Each row is a point on a landscape with many peaks, with its height.
A climber steps from a point to whichever of its 2 nearest points has the largest rise for the distance, and stops where none of them is higher. Distance is the straight distance between rows; heights are no part of it.
vomok: [  8   8 -19 -75   7  18   3   8 -30 -23  14 -18  26  -1 -47  20  29  -3
  21  14 -23   1  -9 -28 -40  18  -7  55]  (h 491)
Neta: [ 49  12 -37  40   9  13  49   1  73  28 -18   6 -25 -56  58  -3   4 -48
 -21  12 -32  -8 -27  22  39  -3  18 -15]  (h 234)
Besug: [-20  -4 -31 -39  -3  -3  46 -65  -7  76  24  28 -21   1  12  -9 -23 -99
  11 -28   1 -24 -10  38  10 -21 -25  -4]  (h 239)
Gavas: [ 14 -27  47  14 -38 -25 -48   7 -24 -95  19  14  16  16 -35  27   6  36
  -2 -26  23  44   4  -8   4  20  19 -20]  (h 486)
belo: [ 28  33   7  79  42 -22  27 -32  68  47   2 -16  14 -51  25   3  -8 -10
 -17  16 -21  -2   4  16   7   1  23  -1]  (h 108)
veti: [-26  -2  16  -4  40 -13 -10  13  -2 -41 -27 -30  52  35 -23  28 -33  -3
  11  -9  71  64  25   4  12 -10  10 -33]  (h 189)
rak: [ -9 -19   7 -24  29  15 -44  27 -26 -54   8 -24  50  66  -9  26  27  28
   8 -32  15  32  23 -22 -18  15 -14 -17]  (h 417)
gazu: [-33  31 -46 -40 -15   2  12 -31  -7  69  15 -27   7 -43 -25  -3 -18 -39
   3  46 -20 -16 -26  36 -20  32 -43  36]  (h 198)
dizi: [-29  20 -45 -63 -20 -12  43 -11 -35  24 -12 -28 -16 -47  11  -2 -27 -59
 -12  13  18 -42 -29  13 -23   5  -8  14]  (h 244)
nimob: [-40 -32 -40 -19 -33  51  10 -17  -9  55  14  25 -23  62  -1 -22  -7 -38
  36  21 -17  -6  13  38 -43 -24 -51  19]  (h 285)
tidan: [-15  24 -23 -41   4  -3  13  -5   9  53 -12 -32 -11 -70  25 -27 -18  -7
 -33  20   1 -62 -48  26  -6  45 -33 -13]  (h 307)
favis: [  8  35 -36  29 -30  39  50 -25  22  58  10  51   1   8  22  30 -22 -50
  35   0 -32   1  -8  32  33 -25  -8 -30]  (h 286)
bubul: [ 24  31 -28  73  11  32  50   5  48  29 -36   2 -38 -26  70  -6 -20 -11
  -4  -9  -7   2 -19  -1  33 -34  44 -37]  (h 196)
Kopav: [ 58   6   0  52 -36 -15 -42  -2  -7 -27  37   8  -9   1 -23  18  55  41
  -9 -32 -38  29  -2  -3  -6  44  11   5]  (h 454)
vegeg: [  4 -16 -37 -20  22  10  13  14  11  -6  -7  27   0  13  18  10  36 -53
  28   2 -13  -9 -19   5 -20 -14 -48   0]  (h 453)
Ditak: [-47  34  27 -12  11 -22 -15 -21   0  48  -4 -20 -33 -27 -38 -31 -32  26
 -30  -9  75 -58  18   0  14  41 -15 -13]  (h 409)
Repar: [-13  12  68 -35  14 -25  28  13 -10 -62  30  -7  16   0 -21 -14 -12  46
  -3  33  43 -21  24 -38 -22  51  49  22]  (h 279)
fes: [ 10 -41  -2  -4 -29  16  -8 -24  -5  -9  19  48 -13  50 -14 -24  37 -35
  35 -27 -47  -8   1   0 -13 -41   6 -12]  (h 373)
nodaz: [ 21 -12 -14  51 -17  30  14 -10   7  24 -29  31   6  67  -7  58  16 -17
  37 -30 -23  22  23  -9  19 -35 -10 -52]  (h 219)
baru: [-26   0  15  -1  11  -2 -15  -6  17  -4 -50  -4  65  55 -20  32 -12  -3
   7 -44  33  43  11  -8  53  -8  -5 -46]  (h 199)
laf: [ 60 -56  16  68 -22  21 -27 -14  14  -9  10  30  -5  68   5  21  42   3
  -3 -58 -17  28  37   8 -10   2 -10 -37]  (h 520)
vula: [-57  35  25 -82  29   7   5   7 -11 -26  -9 -16  17  45 -95  17 -30  64
  -3  24  60   5  16 -31 -16  61  -2  13]  (h 206)
levur: [ 77  -6 -38  15  -7  16   6  49   4 -65  -3  53 -19 -34   0  21  45 -46
  -6 -26 -30  16 -12   0  12 -26  -8 -24]  (h 370)
Rebaf: [ 60 -27  -6  10 -31 -22 -23  10 -49 -56  35  33 -26 -24  -8  30  20  -1
 -15   2  -2  26 -16  12 -35  10  -8  23]  (h 350)
dimo: [ 29 -14  55  44 -15 -33  20   5  22  22  -3 -12  33  21   8 -49  22 -15
 -19 -36  41   5  22   5  -5 -35  37  20]  (h 50)
kamat: [ -7  22   2   0   7 -12  10  28  22 -63 -27  26   7 -38 -18   2 -15  -3
   5 -19  23 -11 -25 -25  50 -16  44   5]  (h 666)
bubu: [-33  25  -8  -2 -18   5   9  14   6 -20 -16  19  22  -1 -29  18 -13  -9
  21 -23  11  -2 -28  -3  17 -27   1  -5]  (h 588)
zepam: [  8 -33  13 -21 -13 -13  11   0 -24 -19  18  21  21  53 -49 -31  13  40
   0  13  23  -9  23  15 -62 -24  -6  33]  (h 728)
nazaz: [-46 -30  12 -31 -18  26 -44  22 -27 -13 -28 -36  11  82 -18   2 -18  46
  13  17  -5  27  31  -9  -6 -15 -11   0]  (h 327)
sena: [ 16 -65  10  23  -2  37 -69  29 -17 -49 -20  -7 -14  54   1  40   6  23
 -18 -21 -37  38  26  -6  19 -32   6 -13]  (h 457)
Mokop: [-45  11  18 -16  40 -11 -17   3   1  -4 -16  11  16   5 -33  19 -44  24
 -14  16  75  18  10 -37  13   0 -23  15]  (h 259)
pefa: [-48  50  31  -2  18 -44 -17   2   1  54  -4  -5  27  -5   8 -31 -24  39
 -26   5  49 -38  28  -4  16  36  -7  -1]  (h 349)
ninab: [ 52  -5  85  17   4 -19 -70   7 -44 -75  40 -17  30  27 -28  28  -4  32
  -3  -8  41  45  51 -28 -21  82  15  -8]  (h 510)
Gugo: [ 22  32 -70  -1 -31   9  55  -5  30  26  12  14  16 -43  16 -15 -16 -87
  28  15 -47 -12 -40  25  12 -14 -18 -27]  (h 645)
Popu: [-26  26 -56 -64 -26  -4  32  -3 -25  16 -23 -45 -63 -73  10 -11 -33  -9
 -44  15   9 -59 -30  24  -7  49 -34 -12]  (h 274)
gesi: [-14  -3  -9  -8  -8  -9   7 -44  14  79  33   1  37 -25 -24 -13 -13  -5
   6  38 -21 -22  -4  28 -29  13 -39  10]  (h 169)
dav: [  1 -12  67 -40  43 -33   4  19 -23 -56   9 -26  34  17 -21 -13 -10  26
 -26  -8  72  -1  28 -12 -11  15  45  11]  (h 253)
Zuget: [-10 -59  -6 -18  -8  52 -29  31  -6 -55   3  16 -41  38  -2  -4  21   2
  17   9 -37  43 -11  -1 -29 -19  -4  41]  (h 430)
pul: [-34  45  -8 -36  23  -1  16  44 -31 -23  -8 -24  25  -2  -3  34 -12   4
   7  -1  52   0  -5 -14 -26  16   5  37]  (h 568)
vekag: [-31  42  56   4  -3 -31  38  -6  -6  28  12 -46  23 -18  47 -35  -8  34
 -15  12  30 -12  12 -16 -17  15  41  24]  (h 399)
Zudon: [-21  24 -52 -18 -29   7  41 -13  34  13 -10  34 -15 -48   5 -20 -19 -83
  18   3   3 -24 -54  -2  39  -7 -22 -26]  (h 751)
gobop: [ -1  19  18 -13  25 -25  28 -31  26  80  27 -26  30 -31   3 -35 -18  -5
 -22  32   1 -29  -8  21   8   5   2  28]  (h 134)
Tagi: [ 38 -18  25 -14  20 -17 -26  19 -17 -39  20 -14  38 -11  -7  21  54  11
  -6 -36  14   7   3 -11 -11   6  29  22]  (h 589)
fezo: [ 46  20 -14  77 -12  12 -15   9  26 -16  16  18   9  -4 -27  41  40   5
   3 -23 -34  35 -17   2  16   6  29  -8]  (h 420)
pava: [  2 -14 -24  15 -22  47   3 -44  27  64  24  23   6  60  21 -20  34 -39
  41 -18 -54 -14   9  29  13 -24 -21 -17]  (h 333)
lukeg: [-54  13 -15 -42 -30 -25  18 -22 -20  38 -10 -26 -12   9 -48 -26  -4  15
 -32 -12  47 -58 -13  50 -13  40 -58  19]  (h 135)
Dudev: [-46  35  22  -3  46   4  -3  46 -14 -36  -1 -55   7 -35  53  -3 -53  55
 -12  29  48  19 -14 -46  37  44  30  12]  (h 329)
kila: [-31 -10  -3 -42 -25   3  69 -53   1  71 -22 -14 -53 -27  67 -40 -39 -35
 -18  -8   7 -44 -32  39  20 -21  -9 -44]  (h 200)
dufet: [ 60   8 -57  38   6   2 -17  35 -21 -33 -13  33  -4  -2  10  49  33 -16
   6  -9 -37  20   9  -8 -33 -31 -14  -1]  (h 407)
kopu: [ 11  -3 -21   8  -7  15  57  -8  41  17 -21  -9 -40 -58  84 -31 -22 -18
   3  26 -29  -6 -55  24  33 -33   7  -1]  (h 275)
genit: [ 31   3  20  23  33 -46   9 -21  10  45  27  -6  46 -28   7 -21  10  12
 -15  40  -7 -33  22  23 -18 -13  20  13]  (h 99)
rop: [ 25 -92  26  -8 -26  17 -36   7 -41 -29  30  15 -53  51  -7  -1   5  32
 -20  13 -22  27  32  30 -34 -21  -9  31]  (h 396)
sebit: [-17   5 -35  32 -36   2  44  -3  28  19   2  58   3   5   6  16 -15 -12
  48  13 -22 -21 -21  17 -19 -20 -26 -29]  (h 258)
gudus: [-43  14  11 -66  18  11   8  22  -1  -7  13 -20  28  32 -57 -17  26  27
  -8   4  -4  -4  -4 -24 -29  22 -11  42]  (h 531)
kode: [ 57 -24   9  37  15 -14 -27  24 -44 -56  15  39  -2  -6  -9  69   1   8
  -4 -10  18  42  18 -11 -17   4  11   8]  (h 320)
puses: [-47  11 -26 -21 -26  15  25 -25   5  21 -22  46 -33   3 -41  13 -34 -26
  14   3  19 -16 -29 -23  20 -25 -24   1]  (h 532)
lebut: [-12  -5  16 -10   5 -34  -5  -3  -3  -8  -6  25  26  62 -35 -34 -26  26
  -9   6  47 -26  38 -10 -28 -23 -20   2]  (h 657)
lodo: [ 24  15 -71  28 -25  54  21  -3   5  36  21  16  -9  14   2  27  21 -51
  38  10 -92  13  11   6 -12 -33  -8  -4]  (h 278)
Mipa: [-27 -47  -9 -27  29  34 -36   9  -1 -30 -13 -10   5  50 -43  38  -6 -15
  12  -3 -10  63  10   2  22 -18   1  30]  (h 372)
gamad: [  5 -81  26  28  -8  25 -34  -8 -24  -4  18  27 -38  64 -31 -48 -11  31
  -1  38  -7   9  47  25  -6 -33 -16  24]  (h 378)
vokip: [  9  28 -34 -30 -10  24  35  -9  -3  36 -25 -30 -70 -65  68 -52 -43 -28
 -20  34 -47 -26 -45   9  37 -26 -17 -19]  (h 310)
soge: [ 65 -30  24  36 -19 -10 -40 -38  10   1  51  35 -11   5 -34  -9  59   4
  -3 -21 -47  14  -9   5  -4  19 -11  19]  (h 488)
vosas: [ 47 -64  13 -26 -13 -19 -39  11 -68 -42  43  23 -27  14 -12  -5  13  33
 -25  12 -15  -1  11   0 -49  19 -22  23]  (h 376)
nokop: [  6 -24 -48  19 -23  62  12  19  -6  22 -21   1 -24  40  35  26  47 -75
  49  -6 -66  32  -5   0 -26 -18 -32  -6]  (h 263)
fenoz: [ 23  37 -21  24  30 -13   2  30   8  16 -10  -2  46 -37  -6  30  27  15
  -4   6 -12   8   2 -33   1  24  21  15]  (h 304)
Betu: [ 11  24 -10  54  10 -34  16  36  21 -34 -17 -14  31 -22  64   0  23  15
  -3 -13   2  -1 -35   0  -5 -12  39 -18]  (h 136)
mudo: [-32  36   8  11  -5  -7   6 -26  15  60 -30 -26 -18 -32  37 -35   6   0
 -29 -46  13 -30 -31  -4  34  10  11 -21]  (h 245)
navub: [-58   2   3  -7  30  30 -43  18   8 -53  -3   4  18  23 -46  30 -18  34
  21  36  32  39  14 -24  13  13 -25   4]  (h 225)
kem: [ 30  13 -33  16  38   6   2  40  10 -23 -19  26  24 -25   8  47  11 -23
   9  20  12  22   5 -10   2 -19  -1  11]  (h 357)
gif: [ 38 -13 -25  23 -13  17  18 -28  36  12  18  63   8  25  14 -21  35 -56
  38 -24 -65  -5 -22  20  -3 -16 -20 -29]  (h 353)
Dag: [ 22   8  86   6  20 -49  -5   8   7 -54  39   3  14 -59   0  -3   3  38
  11  18  29  -7   6 -40 -12  53  50  14]  (h 238)
sevi: [-42  64  14   8   7 -39 -14 -13  29  29 -20 -16  26 -44  15 -27 -12  25
  -7  22  26 -20  -9 -46  27  45  14  -7]  (h 292)
reni: [-23  24  43 -33  29 -48  34   2  16   6  13 -22  14 -26  -3 -38 -27  47
 -14  49  24 -50  25 -28 -26  37  43  14]  (h 330)
rolor: [ -4 -37  -8 -25 -14  13 -16  35 -50 -90   2 -24  19  40 -20  17  22  12
  14 -30   1  27  -7   9 -21 -22  -3 -20]  (h 434)
Fof: [ -2  22   0 -25  39  -2  31  60 -21 -59 -10 -30  34 -55  28  -4 -12   9
  -8  14  28 -12 -23 -13 -10   6  30  23]  (h 660)
zogan: [ 38 -27  23  43 -23 -13 -10  -6  -9  -2  -4  31  19  41  -1   6  25  11
   9 -36   0  25  10  23 -18 -27   1   0]  (h 547)
dufin: [ -4   2  33  27 -19 -31  11   9  10   9  -7  31  28  47   0   8 -18   8
  19 -17  45  -1  11  16 -22 -29   0 -12]  (h 591)
Rizu: [ 52 -81   0  49 -50  45 -10  -9 -17  -9  16  50 -40  53  19  10  38 -29
  18 -28 -47  23  29  29 -11  -7 -11 -40]  (h 504)
rifi: [-45  49  10  -5  13  -1   2  28  -5   8 -36 -55 -39 -38  69   8 -43  42
 -12  -5  31  25 -21 -40  50  24  10  -1]  (h 294)
kefaf: [ 46  38 -36  52 -38  10  31   0  24  19   0   7  31 -13   1  36  21 -31
  34 -18 -33  11 -22  18  -1 -16  18  -6]  (h 379)
Kobu: [  9  28  37  16 -14 -39  35 -20  30  16  21 -28  32 -40  40 -34  -6   6
 -15  -6 -15 -17 -15  -9  10  -6  52  20]  (h 465)
Zote: [-24  45 -11 -39   3  -6   2 -12 -28  32 -49 -36 -75 -54  39 -35 -58  51
 -29  31  -1 -43  -3 -27  19  -1   2 -10]  (h 217)
viram: [-23  -4 -33 -48   4  19  38 -52   9  63  29  34  -5  22 -17 -24 -24 -46
  16  11 -32 -25 -10  53 -38 -22 -51   3]  (h 264)
kis: [-12  10   8  29  -2  -2  42 -12  33  11 -37  13   7   7  23  14   0 -17
  10 -20  20  -6 -34  -9  38 -26  27 -29]  (h 530)
deri: [ 11 -79  40   7  -6  17 -62  47 -40 -49  24 -35   8  45 -22   3  21  35
 -18 -19  -8  54  24  -6 -25  18 -15  25]  (h 380)
Mozak: [-45  40  24 -31  15 -18  -7 -13 -42   5 -46 -48 -71 -40  18  -6 -55  47
 -45  16  42 -49  15 -31  10  62  -4 -13]  (h 188)
suzef: [-34   6 -20  -9   2  27 -40 -29  -6  32   0  20   7  39 -32  -2  17  21
  24  15 -51 -13   5 -11   6 -22 -15   2]  (h 321)
gez: [-12 -14  -9 -18  44 -13  32  -8  -1  40 -21   3  -6 -30  44 -18 -16  -7
 -13  28  25 -33 -24  12  -9 -25  16   8]  (h 410)
gogo: [ -7  36 -33  -9  22  -2 -28 -12  16  48  -1  10  29  -3 -20  30  14   5
  15   4 -20 -17  -6  -8  -2  -2  -9   3]  (h 290)
mup: [-62 -26 -15   1 -31  44 -31  -3   3  28 -16 -16 -17  70  -8 -31 -19  39
  16  16   1   7  30  16 -28 -21 -43   1]  (h 313)
suvok: [  9 -31 -31 -35  -4  34 -27  12 -18 -21  21   7  -6   5 -28 -12  38 -10
  12  29 -46  16 -11  -6 -31  -5 -11  41]  (h 455)
vipob: [ 31   7  38  37  13 -38 -10  28  -2 -61  37  12  30 -55  11  -8  36  30
  -6   1  25   6  -2  -7 -34  70  14  12]  (h 197)
rov: [ 41 -85  13  58 -52  19 -36 -25 -13   9  37  37 -62  33  15   0  16  31
  -3 -15 -47  10  11  37   3  -6 -11 -17]  (h 487)
rof: [-19  -1 -13 -39  37  28 -32  35  -4 -18 -22 -33  43  36 -20  25  11  -5
  15 -32  15  46   0 -12  -1 -10 -16  20]  (h 395)
mag: [ 52 -38 -31  -1  -4  30 -29  31 -23 -41 -27  -1   0  35   8  58  21 -12
  21 -22 -31  40  -1   0  -7 -40  -7 -15]  (h 437)
Zolam: [ -7   4 -10 -33 -15  17  62 -43   4  44   0  20 -27 -11  28 -23 -32 -69
  14 -21  -2 -46  -6   9  40 -46   6 -29]  (h 218)
bisag: [-26  15 -45 -34 -58  15  27 -28   4  37 -17   9 -58 -63 -13  -3 -15 -96
   7 -20  -2 -45 -39  20  38   2 -36   5]  (h 658)
bola: [ 44  48 -32  12 -21  12  38  25  37 -11  -5   1  17 -59   7   3  27 -18
  -3   3 -54 -11 -40   0  11  -8  42  -2]  (h 415)
fav: [ 28  -3  37  43  17 -53   2 -12  18  15   8  11  50   6   8 -54  15  10
 -16  -8  33 -26  19  35 -25 -18  -7  11]  (h 68)
Sipa: [-14 -42  46 -29  36  22 -61  46 -23 -68  24 -38  23  55 -34 -10  10  57
  10   3  35  51  52 -14 -20  24 -15   1]  (h 397)
zeza: [-22  13  71   5  62 -15 -20  22  11 -35  11 -40  -2 -34  21  -5 -25  36
  -8  25  54  22  21 -45  28  14  48  10]  (h 385)
zug: [  6   8  -2 -25  -6 -26  46 -47  18  39  29  21   5 -16   0 -39  -8 -56
   8   4 -28 -50   4  38  23 -58  20   2]  (h 193)
piv: [ 56 -10 -51  49 -25  42  -4 -13  24  -2  20  19 -27   1  -5  28  63 -21
  27 -33 -79  26   9  10  -7 -21  -7 -30]  (h 300)
Nabi: [-21 -15 -47 -38 -12  34  15   9   0   4 -17  49 -19  13   3  23 -12 -58
  31  -7  12  18 -29  -6  21 -22 -40  14]  (h 490)
gur: [ 48 -49  27  44   1 -38 -70   5 -34 -37  19  32  -7  26 -10  41  30  25
 -10  -9  16  29  46   4 -24  11 -24  -1]  (h 293)
Fuzi: [ 24 -58  21   1 -39  -2 -71  -9 -26 -76  31  28 -41  26 -19   1  23  41
 -12 -27  -5  39  -4 -11  -4  18  -6 -12]  (h 507)
Kotu: [-45  12 -24 -37   6  11   6 -31 -41  29 -16 -49 -97 -84  23 -29 -51  24
 -42  17 -10 -52 -41   9  11  37  -9 -10]  (h 246)
Luden: [  4  23  18  79  55  -3  38 -28  66  53 -12 -17 -32 -19  56 -15 -13  -3
 -14 -10  -1   4  -6 -12  37 -40  45 -15]  (h 158)
Zodar: [  1  45  25  32  22  -2  16  13  26  18  -8 -54  -5 -59  32 -24   0  31
 -25  31 -19   1 -22 -18  28  -4  58   3]  (h 558)
bamok: [-38 -12  22 -15   4 -15 -31  19 -24 -72 -12  10  38  32 -51  38 -30  41
  10   6  50  53  26   1  -3 -17 -14 -26]  (h 205)
gapun: [ 36 -48 -53 -13  -1  11   3  -9   4 -29  20  42 -26 -13   8  -9  28 -57
  37  34 -65 -22 -20  29 -30 -19 -40   5]  (h 413)
Kopor: [-12  10   8  11 -12 -10   3  23  13   0  20  17  38  15  -8 -20  26  43
  23  13  11  -2 -21  13 -34  13 -27  33]  (h 210)
suvod: [  5  36 -38  -8  -7  -6  28  18   7  -8 -19  -2   1 -61  24 -20 -23 -12
  -9  10 -30 -24 -30 -20  33 -19  16   0]  (h 478)
naz: [ 22  15  -7  46  14   0 -19 -17  47  60  -6  18  20  34 -17  15  29 -16
  15 -12 -22 -11  32  12  10 -22  -6 -15]  (h 256)
Dava: [-55  11 -18 -42 -30 -27  37 -33 -26  64   5 -40 -29 -26  13 -42 -40  19
 -44  -5  32 -77 -14  55 -13  27 -24  -1]  (h 154)
rarar: [ 56 -37 -16  26  12 -15  24  28   9 -48  -3  38 -18 -30  16  28  13 -44
   5 -36  24   6 -27   2  17 -20  19 -11]  (h 334)
kesun: [-42  -2  -6  -3  -5 -30  36 -65   5  62  -8 -28 -43 -20  38 -42 -58  14
 -32  16  14 -56 -14  42   7 -13 -11 -26]  (h 178)
Bifa: [ 20  52 -52 -21   3  20   5  19  30  32 -20 -39   7 -84  30 -24  -7 -14
 -38  39 -62 -30 -27   3  37   1   2   7]  (h 562)
tuta: [-59  50  32 -38  29 -26 -12 -24 -17   9 -48 -44 -30 -25  -8  -3 -57  37
 -39 -18  48 -28   2 -29  37   9  34 -14]  (h 181)
Lolet: [ 47 -22   5   2  16 -15 -13  -6  23 -10  33   6  30  -8 -11 -12  73  -9
 -17 -20 -20   4 -18   7   4   2   6  28]  (h 535)
Kab: [-19  13  35 -67  56  -5 -12  36  -6 -51  12 -14  42  28 -56  20 -12  33
  -2   7  56  12  39 -28 -19  35  -1  -4]  (h 228)
nari: [  3  27  34  20  34 -25 -39  26  -9 -37   8   5  46  12 -30  37   0  33
  12  17  21  20  50 -30  -5  36  25   9]  (h 577)
kigo: [ 17 -73  39  37 -47   6 -86   0 -30 -41  10   8 -66  48  30   6  14  53
 -25 -14  -3  37  16   0  16  46   2 -24]  (h 489)
fedug: [ 43 -13 -29  21   6  32  65 -10  43  42   8  41  12 -13  39  29   1 -73
  16  -1 -29   0 -11  39  -8 -20  10 -25]  (h 318)
tozi: [ 46 -18  35   2  11 -15 -67  29 -43 -48  42 -25  37  -1 -16  42  40  21
 -19 -20   6  48  31 -31  -4  46  16   5]  (h 544)
Tebu: [-27  54 -45 -59   3 -16   9  11  -8 -14 -17 -13  -8 -43 -13  12 -27   0
 -16   6  13 -43 -15 -24  20  -1  21   1]  (h 412)
Rog: [ 20 -15  30 -46  13 -23  13   4 -14 -12  41  13  33  18 -40 -37   8  52
  -9  35  10 -37  26 -16 -49  30  -4  44]  (h 650)
Fiter: [-31  -6  -5  16 -37  20 -12 -16  -4  -8 -42   0  32  67 -27  40  17   4
  35 -25 -15  43  25  -8  34 -26 -10 -38]  (h 209)
vam: [-37  50   6   1   2 -37   1  10  16   2   7   9  47 -20 -22 -11  -6  37
  18  35   9 -18 -14 -28  -1  48   0  25]  (h 243)
Voded: [ 68 -43   7  53 -36  25  29  -5   8   2   2  24 -13  46 -18  43  71 -27
   8 -65 -23  38  -2  16   0   9   8 -13]  (h 500)
Zefe: [-45  25   6  -9  -8   6 -13  -5  -5  23 -32 -71 -40 -59  44 -11 -16   4
 -31 -47  36   0 -28 -10  30  26  -5  -9]  (h 269)
tapak: [-32  18 -28 -35  25  -8  38   3   2  35 -23 -38 -31 -57  64 -35 -33  -1
 -29  41  -7 -26 -58   2   6  -1  -8  15]  (h 351)
pokug: [ -6 -78  48  53 -25  13 -63   7  -8 -34  -7 -13 -29  64   5   4   6  34
  -6  -6  -3  29  43  25   6   0  -4 -29]  (h 474)
nok: [-56  24  -5 -14   2 -17 -27 -36   2  40 -18  17 -16 -15 -36  -2 -28 -10
  -8  -9  42 -35  -7  -4  40  10 -25  -3]  (h 472)
tekol: [-50  13 -23 -45  -9  24 -23  -8 -31  -6 -22  -1 -11  51 -43   6 -14  35
  20  16  -8  -5  19 -42  12  14 -16   3]  (h 342)
Gitaz: [-33  35  56  -7  14 -26 -30 -45   0  44 -21 -32 -42 -35  20 -41 -42  19
 -36   4  14 -15  12 -26  50  -2  17   3]  (h 211)
lur: [ 16 -36 -11  45 -20  49 -12 -22  25  32  15 -13 -17  52  -3   6  51 -16
  18  -8 -77   7  26  15  -3 -29  -2  -8]  (h 317)
Peg: [ 18  17  26  69  12 -36 -11  32  16 -50   8  21  33 -18  45   1  17  20
  -5 -14  41  12  11  -1  -7  26  15 -10]  (h 164)
fik: [ 13  52 -57 -16 -28   7  34  22  26  48 -33 -46  15 -71  35 -15 -15 -83
   2  29 -41  -9 -21  15  12  -8 -13   1]  (h 555)
feve: [-35  25 -44 -38 -33   6  25  -9 -16  37 -17  -1   2 -11  -5  22 -10 -29
   9  -4  -4 -15 -25  13 -31  25 -24  37]  (h 223)
Nele: [ 35 -23 -37  28 -15  22  42   0 -14   2  -8  53  -8  25   6  54   4 -30
  45 -14 -23  19   6  18  -7 -50   5 -10]  (h 233)
Mip: [ -2   4  43 -57  25   5  -4   1  -3  19  18 -21  42  50 -73 -39   9  49
   2  21  12 -14  54 -38 -34  50   0  40]  (h 582)
suve: [ 24 -32  14  11  10  20 -17  12   6 -25   7 -18  12  12 -48  40  36  -7
  -4 -15 -11  77   0 -19  23 -33  24  23]  (h 348)
topom: [  5  24  -5  45   0 -23  21 -41  31  59   4  21  32  13  25 -13   7 -29
  10 -14 -13 -18   0  40  -3 -24   2 -15]  (h 248)
Gavip: [ 25  48  -1   1  20   3  27   5  36  47 -19 -48 -35 -89  34 -32 -27  17
 -22  43 -57  -5 -19 -36  41  17  12  -3]  (h 689)
pavud: [-50 -43  -9 -17 -23  49 -30   1   1  66  18  -5 -25  65  17 -60  -7 -11
  -7  19 -29  -7  20  12  -8  -7 -51  22]  (h 299)
sidom: [-32  40  33   5  33 -27 -17   9   0   5 -26 -27  32  23 -19 -15 -22  28
 -15  26  85   2  35 -21 -12  34  -9   0]  (h 298)
puf: [ 19 -70 -34  -1 -39  14  -1  -7 -13 -57  29  40 -47  30   2 -22  30 -45
  38  -2 -62  -6 -16  25 -48 -34 -19 -15]  (h 389)
boge: [ -6 -83   7 -13   2  32 -32  21 -23 -63   1  21 -34  76  -5 -16   4  29
   1 -12  18  38  15  -2 -29 -29 -10   9]  (h 411)
bara: [ 13 -10 -15 -45 -15  -5   9  21 -48 -64  -6   4  16  -4 -39  30   2   9
  24   5 -11  13  -4 -24 -22 -27  11  21]  (h 456)
Rim: [ 43  23  65  73  -4 -42 -42  12 -23 -44  26  11  40   3 -14  27   6  25
   9   6  50  41  52 -12 -26  44  23   5]  (h 506)
raso: [-22  -1  32   8  41 -15  36  -2  17  23 -32 -13 -10   9  71 -20 -30   0
  -5 -23  28 -15  -8  -2  12 -34  29 -24]  (h 475)
lok: [-29  33 -26 -17 -30  10  27 -48  12  69  29  13 -36 -50 -31   5 -24 -46
 -11 -17   9 -20 -21   7  48   0 -10  14]  (h 573)
nivi: [  8  13  32   1  27 -14   8  40 -14 -63  -8 -34  15 -39  15   3   6  13
 -14 -22  16  20  -9 -27  26 -28  64  -8]  (h 783)
Nipev: [-52  40 -18 -64   0 -24  -6 -13 -26 -27 -28  -8  -9   9 -62  16 -32  20
  -2   4  34 -20  -2 -25  10  18  13   2]  (h 369)
dete: [ 57 -11 -25  44  18  -7  16 -20  33  36   7  -2  37  -4  22  17  31 -43
 -12  15 -37 -11  -6  52 -13 -17   0 -34]  (h 282)
tevu: [ -2  25  89  26  62 -35 -26  16  22 -29   6  -3  32 -11  12   5 -22  -1
  -7  27  47  12  53 -23  -7  29  25   3]  (h 473)

Call two points neighbours if one is among the 2 nearest of the other. Go from one point of each pair to the other, from neighbour to neighbour, staying as high as possible. Name the lowest point that can't be avoided.
fedug / Fuzi -> topom
Gavip / Zudon -> fik
Tagi / nari -> Rim

Where does a climber stop that starts at each point below?
Zote -> nivi
gobop -> nivi
Luden -> nivi
